Points, in no order, along strands that fork, close into loops and pass close to each other.
Points whose rows are less than 33.6 apart are linked; no others are. Some points are linked to none.
K989: [ 10 -27 -29 -17 -10   7 -33 -24]
K903: [ 5 36 23 11  7  7 29 36]
K704: [  2  41  16  15   9 -11  24  23]
K960: [-24 -15  15  -8   5 -42 -18 -43]
K843: [ 50   2 -25  20 -17  17  -6 -34]
K971: [-50 -26  12   4  10  -9  16  13]
K533: [ -9 -19   6 -23   5 -37 -32 -40]
K195: [ 13  43  -5   9   6 -26   3   9]
K875: [  9 -25 -30 -17  -5 -14 -35 -28]
K448: [ 43 -19 -21   8 -16  23 -14 -41]
K55: [ 11  -5 -26  -8   2 -44 -33 -35]
K661: [  6 -21 -21 -26 -12  18 -31  -8]
K927: [ 38  -1 -41  27  -7 -19 -10 -45]
K892: [  8   4 -12 -10   4 -44 -27 -28]
K548: [ 12  12   0 -22  -5  54   3  47]
K579: [  3  32   7   9   9 -29   2  -2]
K237: [-4 13 32 -6  4 28 23 40]
K146: [ 38 -25 -29   9 -11   5 -17 -53]
K891: [  2  18  20 -10   5  17   9  29]
K783: [-26 -21  35   0   2  40  33  50]
K707: [  6  -4 -12 -24  -5  15 -23   5]
K806: [ -7  40  17  27  10 -23  32  15]
K658: [-20  28  12  32  11 -30  32   8]
K270: [-12 -15  46 -10  -1  57  33  61]
K675: [-46  -1   3  21  14 -42  17  -7]
K703: [-26  -4  25  10   6  10  28  25]
K608: [ 19 -69 -10 -32 -27  61 -36 -40]
K17: [ 37   5 -37  24 -12  -5  -9 -34]
K919: [14 44 20  7  8 21 30 54]
K758: [ 15  31 -18   7   6 -48 -14 -14]
K718: [-54 -16   1  12  15 -38  11  -2]
K283: [15 33 12 -8  3 39 20 57]
K149: [ 21  45 -25  17   3 -37  -6  -2]
K332: [ 30 -25 -22   0 -22  37 -18 -30]
K96: [ 14  24  10 -18  -1  53  14  61]
K28: [-58 -27   3   3  16 -28  14  18]
K670: [-25  14  15  30   9  -2  43  41]
K950: [ 39 -18 -40  17  -5 -16 -15 -60]
K582: [ 20 -49 -15 -21 -27  55 -28 -29]
K795: [ 22 -37 -19 -13 -24  50 -25 -21]
K959: [-11   9  26   1   7   3  17  13]
K5: [  6  15  -6  -3   5 -40 -18 -18]
K440: [-33  14   7  27  11 -35  23  -3]
K580: [ 0  5 38 -9  3 47 29 55]
K317: [ 18   6 -33   0  -7 -13 -21 -11]
K878: [  8   0  -6 -26  -9  45 -10  29]
K170: [-25  -2  21   2   7 -17   6 -12]
K767: [-37 -14  20   2   7  -9  10  -4]
K684: [-31 -16  28   7   4  19  32  37]
K400: [-23  -1  14   4   7 -45  -5 -34]
K842: [  6   2  -5 -26  -4  28 -11  25]
K342: [-18   7  17   4   7 -29   1 -18]
K93: [  0 -23  -9 -29   2 -23 -37 -31]

A piece is all that can be reached along the links. How many separate loops has the piece of each point below (a circle has one, a figure eight two, a Y none), and how many tips (points with one link)?
K5 | loops 0, tips 2
K661 | loops 1, tips 0
K608 | loops 1, tips 1
K684 | loops 1, tips 0

Name the points in between on the shortest way along the links from the first point to the second, in order.
K806 / K767 | K658 K440 K675 K718 K28 K971
K170 / K989 | K342 K400 K960 K533 K93 K875
K903 / K548 | K919 K283 K96
K703 / K237 | K959 K891
K149 / K892 | K758 K5
K875 / K707 | K989 K661
